Points on a hilly landscape, in no order, each with its height.
From any point a climber steps to the highest of the 2 points nearest to it. It stops when none of these is higher. Distance is the straight distance between rows; heights are no part of it.
zerun (h 178): [  7  10   3   1 -22 -14 -19  -2  10  26  -8  -3  23   5   4  -4   6   7
   4 -10  -2   1]
vulip (h 179): [ 14  -1   8   8  10  -9  13   3  -3  14 -22  -8  17  -1  -1  -3  34  14
  14   6   6  11]
mol (h 244): [ 10  -3  17  24  16   1  -7 -11  -3  22 -24  -6  -3  12   5 -11  13  11
   0   1 -26  37]
mefi (h 372): [  2  -9  -7 -17 -16  10  -2  -6   5  15  16  10   6  17  23 -14   3 -21
  -8  -2  -4 -32]
pabu (h 162): [ 13   5   3  -7   2   7  35 -12 -14  -1  28  11  -5 -14 -10   1 -14   0
   4  12  10 -29]
Kober (h 317): [-21   8 -20 -13 -24   3 -23  10   6  26   9   5   2  14  13 -10   2 -14
 -15 -15  -8 -15]
Zadiz (h 189): [ -2  17  28  14   0 -11  18  16  -6 -32 -19  -8  10 -34 -13  25  18   7
  -2   8  15  -2]
damem (h 462): [-16  -5 -19  10 -16   4   8  -4 -11  -6  24  15 -18   5   5  -4 -22   1
   6 -12   3 -32]
gilo (h 259): [-19   6  19   8  14  11  25 -21 -12  -9  -4  11  -1  -9   3 -18 -22 -10
  26  15   8  -1]
vigir (h 360): [-17 -12 -16  16 -14   4  16 -14 -10  -3  17   8   1   9  -1 -10 -41 -28
  19   4  -6 -19]
vofus (h 464): [ 17   0  -1  23  19 -18  27  -9  -9 -14  -8   1  27   4   6   4   0 -26
  20  14   1  22]
duv (h 492): [ -1 -12  16 -25   3   0 -13  29  10 -20 -25   7 -20  -8   7   7  14  12
 -26 -11  28  21]
kesi (h 594): [ -4  -3  17  -8  15  -7   2  55  -8 -18 -43  -6   3 -14   4  21  12  20
 -29  -5  37  33]
vovat (h 140): [ -2  24  12  34   6   3  30 -12  -9   1  13 -16  -9 -30 -16  22 -24 -20
  23  36  21   5]
mavot (h 427): [ 17 -10   2 -23  -2  -7 -12   8  -6 -13   2   6  -8 -13  17  -5  21  17
 -19  -7  27  -3]
Moli (h 337): [ 27  21   1   2   8  -2 -15  -6 -16 -10 -12   0  10  17  15 -15  -2 -10
  13   7  -8   8]
Nok (h 587): [ 12 -25 -23 -13  -9  10 -29 -13  -1  47   9  -6  -9  20  16 -11   9  -7
 -22  -3 -22 -18]
naso (h 405): [-21 -18 -14   1 -19  -8   8  -8   3  -2  23   3  11   1   3 -16   2   0
  -3 -12 -15   7]
Dol (h 231): [-24   3  -4  -8 -13   4   3   7  20  -9  37  -3   6 -20  17  19 -24 -25
  11   9  11 -32]
bab (h 289): [-10  15  11 -19 -22  11 -13  36   3 -33   3  -5  13  -6 -13  18 -11  10
  -7  -6   6 -24]
zafo (h 232): [  2  -3   1   6 -18 -13  11  -7 -12  16   2   0  30  -5  -4  -9   8  -8
  25  11   3  11]
nevet (h 453): [-18  18   7  -2   8  -3  10   2  -3 -26  30 -17  12 -27 -19  32 -19   2
   4  15  21  -7]
deka (h 316): [  4 -15 -13   0  19   4 -25 -28  16  31   2   0 -22  23   7   6  -8  14
 -21 -14 -38  -2]
Dedor (h 514): [  1 -23 -23   9 -13   3 -16 -18  -6  20 -16   5 -13 -11  -3 -26  11   8
  12   2 -28   7]
sanip (h 191): [-11  -2   1 -10  -6  10 -16  -8   6  -3 -12   6  10  -4   7  -7  16  14
   5  -7 -12 -32]
Zarag (h 396): [ 11  -4 -22   9  11 -16  20 -11  10  -1 -12  13  16   5   4 -22 -19 -15
  15   6 -16   7]
pel (h 436): [ 20 -13   1  -6  -3  -2  -1 -26   2  27  -3   7   5  17  20 -26  -9  -8
   2   2   2  -9]
kamas (h 285): [ 24  18  23  10  21  -6 -13   6   1   5 -23   5   4   0  28 -12  10  13
  -2   0 -12  26]
beb (h 134): [ -3  -1 -18  -2   4  11  30  -8   2   2  35  11  -5 -27 -13  19 -29 -26
  16  23  -4 -40]
zibu (h 480): [ -4  12   9  13  17 -11  15  38 -18 -13 -18 -21   3  -1   1  13  21   8
 -11  -5  38  33]
Zokot (h 206): [  9   1  30  -8  -7   6  24 -10  -4 -10   9   4   1   0 -18   0  13  -2
  -5   7   7 -16]
pudob (h 498): [  5  -5 -11 -12 -14   7 -52   0  -5  27   6 -11 -12   7  24   5   8  14
 -23 -11 -16 -23]
Bemas (h 461): [ 10   4   8  -9  10   9 -19  34   7   0 -25 -19   0   2  -4   2  29  19
  -2  -2   1  26]
zut (h 648): [  4  -5  -5  12   5   1 -15 -14  -2 -19   6   5 -25  20   7  -6   2   9
 -16 -19 -14  18]
taku (h 392): [  7   9   5  14  13  -2 -14  26 -19  -7 -24 -13  -6  -1  13   3  33  -3
  -2  -2  10  45]
golik (h 463): [ -4   4 -18  -2   1  -5  13  10  19   2   1   3   5  -3   2 -26   8  -2
   7   2 -13  18]
Buvum (h 302): [-28   5  -4 -24 -11  -3 -15   6  22  -9   3  -3  12  12   1   3   1  -5
 -28 -19   9 -19]
gino (h 213): [ -5  -3  20  14  -5  12 -16 -17   6   4 -12  -6  -2   5   1 -19  11  25
  -2  -8 -27   1]
suk (h 353): [ -9  20  15  -6  12   7   9  -3  -5  -6 -19  21  -4   1 -13  -2  12   0
   2  -9  -7  15]
Sukif (h 519): [  6  13  -1 -17  -6   2  -4  24  18 -10  -4 -13  -2   7  -2 -13  16   0
 -12   1   2   8]
gesuv (h 315): [-27  19  13   3   2   4  15   8   7  -4   2   9  -1 -16   2   2 -19   8
  33   4  22  -5]
dev (h 346): [-25  15   8 -21 -14   2   3  30  11 -26  15 -17  10  -6 -26  22 -18  -4
  -9   7  33  -4]
rolu (h 366): [-14 -13 -17 -24  -8 -10  -5   3  -6 -12  22   6   2  -8   5   8  11   3
  -2  -9  25  -8]
ropaz (h 411): [ 12  -2  -1 -14  31  17 -11  17  -8   9  -5  -4 -16  12  -6  -4  21  34
   2  -4 -11  19]
mav (h 310): [ -2  10  12 -13 -15   6  12  -9   9   0  16   4  20  -6  11  -2 -12 -29
   8  12  -2 -34]
pep (h 139): [ 27 -29  -3  15  11   0  23 -11  -8  18 -15  -2  12   6  -3 -22   7  14
  17  10 -14   7]
dukog (h 744): [ -4   6   8 -12  -8   7 -26  12   6 -14   0  17 -26  11  -7   6   4   7
 -24 -27 -15  13]
vek (h 170): [-10  11  -4  27 -16 -18  13 -14  12 -20  10 -14   5 -20   3   2 -11 -13
  13  14  19  -5]
soko (h 556): [  3  -8  -8   9   5   5  16 -14  -6 -27  12   8 -24   8   4 -12  -3  -4
   0  -4  10 -10]
beso (h 500): [-13  -9 -15  -3 -13   3 -23 -24 -22  25  -5  26  14  10   7 -11 -15 -17
  -8 -12 -36 -18]
motim (h 734): [  5  -1 -16  -1  10  -1  18   6  11 -22   6  -7  12   5 -18   5   7  11
  12   1  -4 -20]
zusar (h 624): [ -4 -29 -36  14 -18  -5 -10 -17 -19  12 -12  10  16   2  -4 -23 -17  -7
  13   2 -29 -18]
mal (h 550): [ 17  -4  10 -15   8   5 -20  21   8   9  -9  -4 -43  -6 -13  13  21  26
 -34 -10 -12  31]
Zudi (h 551): [ 24 -36 -11   3   5  -6  -8 -17  -2  35 -10  15   8  21   4 -16 -24 -10
  13  -6 -25  12]
Nin (h 54): [ -6  12  10  33   4   4  16 -12  18   5  37 -20  -3 -35 -13  32 -38  -3
  15  24  13 -12]
kifaf (h 361): [  8   2  -1  -4  24   1 -35  -8  11  23  -7 -11 -23   7  11  10   5  29
 -11  -7 -22  18]
Vof (h 241): [ 12  13  19 -10  -3  -9   0  23   5 -45 -13  -6  11 -12 -13  32  -5  11
 -15   0  26 -15]
lolek (h 202): [ 29 -19   3   8  17   4 -14 -28  -6  38 -11 -10 -18  13  -7  -5   3   3
  -9  10 -40  29]
rane (h 242): [ 33  -3 -17  -2  17   3  -9 -14 -19  15   4   0  -5  17  -7 -15   1   9
 -14   3 -30   5]
tis (h 380): [ 10  11   3  27  15 -20  28  24 -10  -8 -11   6  -1   0   3  14  11   9
  10 -10  15  33]
Git (h 295): [ -9   7  18   1  -8 -12  23  -4  -6  -2  -2  19  12 -20  -8   6  12 -14
  16   3   6  24]
raz (h 323): [-22  12   8  -5 -16 -10  -7  10  -4 -13  -6 -16   6   0 -14  15   1   5
  -3   1  48   3]
Lavem (h 279): [  3   1  -7  -8  13  10 -13 -20   1  10  12   1   8  29   7 -21 -10  10
 -27  -8 -27 -14]
fufi (h 613): [-25  -6 -11   1  -4   6  29   1  18  -8  18  -6   7   0 -20  10  -9 -11
  25   6  -1 -14]
digin (h 725): [  5 -51 -19   0   0  11 -17 -21  -6  49   3  -4  -3  30   1 -19 -19  -8
 -12  -6 -41  -5]
Fod (h 408): [  1   6  -8  -5  -2   4  -3 -19 -23   1  -7  32   3   0 -10  -7  -6 -10
  11  -1 -16  -3]
safab (h 252): [-21  11   2  -8 -40  -2  -4   4  10   0  10  -3   5  -6   1   5   1 -13
 -27  -6  15 -44]
fuz (h 247): [  0   2  -5  38  -9  -7  26 -17  -7 -12  12  -5  -5  -4 -11   2 -34 -26
  26  16   8   6]
teg (h 597): [ 22   9 -14 -15   5   1 -16   1  20  15  -2   5 -20  18   4  -9  16 -14
 -15  -5 -10  17]
lamed (h 596): [  3  11   1   6  22 -10  24   6  -8 -27  15 -10  19  -3  -9  17  -1  -5
  12  12  12  12]
togi (h 397): [-20   8  16   8   9  -2  11  18  -3 -19  -7 -11  -8  -5   1  21   1  -3
  25   5  49  11]
Pag (h 249): [ -7  11  18 -17  -3   6  17  -7  16  -9   5   4   5 -18 -12  22   5 -17
   5  12  22 -33]
gizeg (h 638): [  0  -9   9 -21  -4   6 -44  23  20  10  -9  -3 -27   4  -1  19   2  32
 -35 -25  -9   9]
ded (h 475): [ -6  -6  -2   6   9   3   9   6  -4 -19  -8  -2 -20  -2  14  -6  21   0
  18  -1  33   9]

Where does a climber stop that starts at each point below?
vulip: zusar
lolek: zusar
gino: zusar

Call two points neighbours if one is among the 2 nearest of the other. Go from one point of each pair to the other, from neighbour to neighbour, staying as high as possible. Name the lowest point that can't be avoided.
zibu and Sukif: taku
zusar and soko: lolek
Sukif and lamed: Zarag
